A landscape with many valleys, sampled at points; each row gives a point and its height.
A ball rolls from a point to whichever of its 2 nearest points has the largest drop for the distance, and stops where none of them is lower. Distance is the straight distance between rows; heights are no part of it.
j_113: -21  -5  -8 -11  -3  40 -15 -10  -7 -52   5  -7 -32 -29   1  -6 -15 -27  10 -16  (h 216)
j_990:  22   3 -10   4  15 -11  11   5   5  37  -8  21  19  10  24   3   5   2   8   1  (h 601)
j_810:   4  18 -29 -17   4   3  -5  13   5 -16  -6  10 -10 -15   3   0 -17 -25   3  -7  (h 461)
j_236:  21  13  17  16 -20 -13  47   7  21  13 -18 -17 -18  29 -21  -6 -22  30   6 -29  (h 584)
j_139: -10   8  -8  -6 -11  25  37 -14  25 -37 -10   1 -32   6  -5  -2 -14  -9   8 -10  (h 279)
j_137:  -1   1  15  30  -9 -16  13 -10  23  -2  -8  -6  12  60 -18  -2   3   8   9  11  (h 348)
j_65:  -6   7  27  30  -7 -23  21  -8 -15  27 -18  29   7  21 -23 -19  25  20   2   8  (h 686)
j_16: -11 -13  21  32   5 -14   2 -30   1  20 -12  18  15  25 -11   4  18  22  -7   8  (h 708)
j_327: -27  -5  16  -5  -3  30  -4 -34 -16  -3  33  13 -21 -38  34   7  39   6  13  13  (h 380)
j_594:  -7  -4  19   4  18  -4  31 -35 -10  -2  -4 -20 -14  -4 -29 -10  -9  22 -19 -25  (h 161)
j_998:  -3 -10  17  45  -4 -33  -8  28   0  34 -21  -9  18  48 -46  11 -15  15 -10 -16  (h 792)
j_513:  -3  -4 -29 -33  21  18   5   4   8 -30  12   5   2 -34  -6  14   8  -6 -24 -31  (h 533)
j_964:  -5 -19  10   4  -5   0 -19  -1  16  12  -3   0  18  15  10  12   4   0   0  26  (h 713)
j_304:   6  21 -28 -10   2  -4  21   6  16 -30   1 -25   5  30 -22  -5  11 -13   2  -1  (h 411)
j_939:  17  35   1  10  -2 -40  21   1  -8   0  -7   1  16  29 -25 -19   8  19  -3  -9  (h 217)
j_787:  12 -17  11  10  17 -18   7   3   0  19  13 -37  35  32   3  17  -6  14   7 -15  (h 717)
j_560: -30 -13   9   2 -10  54  -3 -14 -26 -20  17  17 -35 -60  39   5  35  -3  20   1  (h 350)
j_756:  -7   4  18  17 -23   7  18 -15  14  -3 -12   8  -7  40   0 -10   8  11  25  19  (h 362)
j_884:  -5  -1 -31 -27   3  -4 -18  12   1 -20  11  -8  26  -2  -5  -3  17 -15 -23   6  (h 389)
j_854:  11  37 -26   4 -10 -12   8   0  21 -25   3 -16   2  41 -29 -20 -23 -15  13  10  (h 443)
j_205:  -7  12 -23 -11  -7  31  13  -5  18 -64  -1 -11 -27  -6  -7   1 -11 -24   1 -23  (h 246)
j_291:   4  12 -18 -25   0   3 -26   8 -18 -37  15   0 -12 -39   9  -2 -11 -24  -6 -21  (h 486)
j_466:   3  -7  15  25  29 -17  -7 -26  -9  43  -4  21   2  -7  16   3 -18   7   3   0  (h 599)
j_389:   0 -12  12  -3  10  -5 -10  11 -10   9  -8 -26 -10  12 -23   2 -27 -11 -18  -1  (h 446)
j_268: -24   5  -7  17 -24  48 -27   1 -18 -27  28  30 -34 -58  46   5  34 -18  31   2  (h 327)
j_349:  -9  22   5   1 -20  12 -20 -23 -28 -25  22 -10 -17 -21  12 -21   8 -16  24  19  (h 328)
j_183:   4  -6 -11 -13  10   0  10   0  14  -6   1 -19  -1   3  -6   7 -28  -2 -13 -20  (h 412)
j_153:   2   3  11   5  15 -17 -11 -31 -20  23  10  15   4 -14   3 -10  10  -3   5   8  (h 617)
j_951:  -3  -7 -23 -12  -7  14 -26  18   4 -40  14 -26   8  -7   0   5   6 -18   2   7  (h 414)
j_352:   3 -27  -6   4  15   2  -4  31  26  26 -29   2   2  21   0  25 -17  -7  -8   8  (h 740)
j_227:   2  -5   7   7 -14  -1 -16 -20  16  17  -5  42   6 -12  43  12 -11   4   2  25  (h 74)
j_284:  15 -13  -2 -15 -10   7 -17  15  -5   5  21  -8  13 -31  35  11  25   4   5  13  (h 235)
j_495:   2 -16  14  43  18 -34  -8  19  -9  31   0 -35  33  47 -32  11  -4  14  -2 -18  (h 770)
j_827:   1 -18  21  -3  11  18  23 -11  -6   0   4 -37  -6   4   4   0   0  10  13  -6  (h 649)
j_705:   4   5  -6  -4   6  -7  25 -10  17 -20   2 -19  -1  21 -26   2   0   8 -19 -12  (h 373)
j_408:  -9   1 -11  -4 -16  35 -25  15 -19 -39  21   0 -17 -44  32  10  26 -20  19  -1  (h 300)
j_993:  -8 -19   7  -4   3   2  -7 -15   9   9 -13  15  -7   5   4   6 -14   2 -18  12  (h 698)
j_375:   4 -11  27   7  -4   6  32  -5   1  10 -15 -32 -15  23 -13  -2 -29  21   7 -22  (h 621)
j_590:  -6 -10   9  10   8  -8 -39   3  -9  49   1  23   5 -18  15   1   8  -4  -5  32  (h 654)
j_659:  -3  11   7   8   0 -13 -22 -16 -23  37  16  34   5 -16  11 -14  38  -1   8  30  (h 636)
j_163:  -8 -23  22   5  36   7 -37  -5  -8  40  -6   2   2 -15  11  11 -17  -5 -14  22  (h 668)
j_106:   5 -14 -22   4  51   6 -20   7  -3  27   4 -18   8   7   0   6  -9 -27   0  11  (h 809)
j_564:  27   9  -6  -8  -6 -28 -23  18 -13  22   7  -5  24  -5  15 -11 -24 -14  13   2  (h 326)
j_476:   3  -5   2  -1   6  21 -42 -13   2  10  20  10  -6 -44  56  22 -15 -10   7  24  (h 402)
j_660: -14   8   3   1 -12 -14   1 -13  10  -8  -1  31  10  10 -20 -15  31   3 -20  26  (h 682)
j_282:   2 -22  11  -5  26  17  30 -12   5  12   9 -47  12  18 -18   1  11  20   1 -27  (h 670)
j_922:   3 -23  19  -1   4 -18   0   3  -6  19   3   0  28   6 -10  12  19  25 -28  -4  (h 69)
j_743:   8 -20   3   2   3  18 -18  34  15  13 -19  -9   5  15  17  14  -7 -14  10  33  (h 726)
j_99:  -5 -14  -6  -4  21  13 -20   9   1  -3   6 -46  10  19  -2   3   8 -14   7  21  (h 782)
j_107:  19  12   8  -4 -23  -6  32  18  -3   9 -22   3 -21   6 -11  -9 -14  21   9 -16  (h 541)
j_682: -13  -9 -16 -33   3   4 -22  13  -9 -22   5  -2 -10 -43  -7   5   3 -13 -33 -11  (h 508)
j_81: -16 -27  13 -16 -30  13   2  -4 -10 -18  12  20  -8 -50  31  20  15  26 -18  -2  (h 611)
j_387: -12   6  12 -14  -3   0  13 -25 -14 -28   5 -10 -12 -18 -21  -7   5  12 -23  -6  (h 222)
j_866: -15 -30  15 -32  -6  16   1  10 -15   4   6   8   2 -47  12   9   4  26 -28 -11  (h 586)
j_110: -25   6  15  10 -21  13 -22 -38 -18   3  28  20 -20 -37  39  -6  21   0  10  37  (h 407)
j_433:  -5  16  -1  -3 -10  -6   3 -18  -8  13 -14  52 -12 -22  15 -21  13  -4   3  13  (h 172)
j_992:  21  17 -24   7   7  -7  12  25  19  19 -26  19  -4  31   0  -7 -20 -15  26   0  (h 517)
j_245:  -3  -1  -4 -15 -21  15  -1   9  12 -34 -19  -1 -31 -11  -4   9 -49 -14  -9 -16  (h 447)
j_897:  11  32   1  10 -22 -25  16   5  13 -20  -8   0  13  52 -27 -15  12  15  -3  12  (h 286)
j_247:   8  35  -9 -10 -17  -4  11  -5  -5  -6   0  25   2 -10  14 -25  19  -7  26   6  (h 228)
j_211:   0 -21  -2 -33  10  13  20   3  -2  -7   2   1   2 -29  -2  10   8  16 -31 -27  (h 560)
j_785:   6 -23  -6  -8  28  -1  11   4   5   0  21 -49  30  18  -7  14  -2  14 -13 -24  (h 692)
j_502:  -3   6   2  33  31 -24  25  -4  12  23  -7 -17  17  40 -45   9   7  17 -14 -35  (h 271)
j_496:   3  12 -11   2 -20 -16  -8   4  18  -3  -1  34  18  14   0  -6  11  -5   2  19  (h 701)
j_689: -11 -28  10 -13  29  17 -22 -15   5   8   3 -17  -3 -15   8  12 -10   0 -14  12  (h 683)
j_758:  17   4 -12  31  14 -21  19  18  20  40 -19  18  19  41  -4  -2  -6  -4  27 -11  (h 548)
j_960: -13  26   1  -5 -35   6  -4   0 -11 -47  -2  20 -21 -21 -14 -17   7  -8   5   4  (h 334)
j_486:  11   8  20   5   1 -32  14  -7 -17  12   5   1  12   5 -23 -10  12  25 -14 -15  (h 142)
j_31:   7   5 -24 -11   4  18 -19  16   3 -17  15 -16   5 -14  26  14 -13 -25  17   1  (h 435)
j_719: -11  16  -2   4 -19  21  38 -17  22 -19 -17  11 -18  28 -15 -12  11   4  14   7  (h 321)
j_474:  -5  -1   0  -9 -18   9 -11 -17   1  -2   3  34 -15 -36  32   5  -3  -4   3   8  (h 120)
j_662:  14   7   6  34  15 -25   0  -5   5  43 -12  29  15  23  18  -3 -21   1  22  -7  (h 576)
j_344:  18  11   6  33   3 -31   5   6  -6  20   4 -24  33  45 -14  -7  -4  11  13  -9  (h 745)
j_26:   0  15   2 -11 -34 -12  -2  -1  15 -24 -16  12 -15  -2 -14  -2 -32  -2 -12   1  (h 420)
j_700:  -8   4  11  15  36 -10  38 -27   3   2   0 -19   0  22 -41  -5  14  24 -20 -30  (h 213)
j_158:  -3   3 -18   8  32   0  -5  -5  10   1   4 -19   5  27 -11  -2  -2 -24   1  19  (h 795)
j_407:  -4  25  11  -6 -21  -4   5 -16 -26 -31   7 -12 -21 -12  -7 -23 -16  -3  15   0  (h 285)
j_950:  11   2 -24  -4  16  -6  -6  21   7  16 -19   3  -5   4  10  -4 -31 -25   0   1  (h 487)
j_567:  19  -3 -27 -14   5 -19 -25  26  -2   5   6  -3  29  -5   6   3   2 -15  -9   5  (h 361)
j_363: -13  -3   9   0 -20  17 -36  -8 -12  -9  21 -14  -8 -17  27   2   8 -20  19  29  (h 356)
j_551:   1  43 -16 -10 -26  12  40   1  15 -53 -14  26 -31 -14 -15 -12   5   4   0 -20  (h 426)
j_830:  -2   6   4   4 -23  14 -55  -9  -8 -17  34   6  -8 -44  42  16  -4 -11  16  26  (h 379)
j_637:   6   7  -1 -24 -22   5  33   3   3 -17 -10  15 -18 -16   0   1  -2  13  -7 -24  (h 499)
j_204:   3   3   0  16  10 -17  17  34   2  39 -31  13   5  34 -30  -2  -3  -6   4  -5  (h 537)
j_134:  19  36 -16  -6 -18 -18 -12   1 -18  -4  14   1   7   1  15 -16  -9 -16  29   3  (h 280)
j_792:   9  -1 -15  13  30 -14  19   7  14   9   4 -27  17  38 -35  -4  -6   4 -23 -17  (h 323)
j_76: -11  10  11  12 -13 -13   4  -7 -14  15  -1  40  12   8  -7 -25  43   8   5  26  (h 660)
j_997:   5 -33 -16 -15  29  21  -7  34  10   9  -3 -39  17  14  -5   6   3  -7  -4   5  (h 771)
j_622:   8 -33  25  16   8 -26 -16   2  -7  41  -3   9  24   3   9  19  -8  26 -12 -13  (h 129)
j_584:  18 -21   8 -16   4  -6 -15   6  -5  20  18 -10  23 -25  27  22  -3  17  -9  -5  (h 196)
j_249: -13 -12   7  -5   6  12 -10  22 -10  12 -19 -16 -26   9 -11 -15  -5 -13   0  16  (h 474)
j_956:   5   3 -13 -18 -31  15 -15  13 -16 -20  29  13   7 -32  30   2  41  -5  15   5  (h 269)
j_820:   2 -38   4 -16  13  18   9  31  19  13 -13 -15  17   8   7  26  -2   9 -13  -1  (h 757)
j_615:  13 -23  16   7  35  -8 -12   1  -8  40   8 -18  24  -7  19  25 -20  22  -4 -12  (h 143)
j_355:  15  30 -27 -11 -13   6  49  -2  29 -30  -4  16 -10 -10   5   5  -1   4   2 -30  (h 463)
j_154:  -9  -5   1  10  10 -12  -6  25 -14  31 -28   7 -12  18 -26 -20   6  -7  -2  14  (h 502)
j_310: -25  -6   3 -15  -3  18  -8 -14 -18 -46   3 -15 -25 -23 -23  -5  -8  -8 -14  -2  (h 179)
j_888:  -3  42   0 -13 -37  -7  21  -4   3 -30 -19  29 -31  -8 -16 -19 -18   3  -4  -2  (h 382)

Where does a ball stop that starts at each point below?
j_495 | j_888
j_560 | j_922
j_31 | j_227
j_998 | j_705

Call two points neighbours if one is among the 2 nearest of the other. Go from one point of each pair to the other, from neighbour to neighbour, staying as low as possible. Name the highest point that can't be avoided.
j_922 and j_594 | j_756
j_888 and j_227 | j_476
j_594 and j_310 | j_387
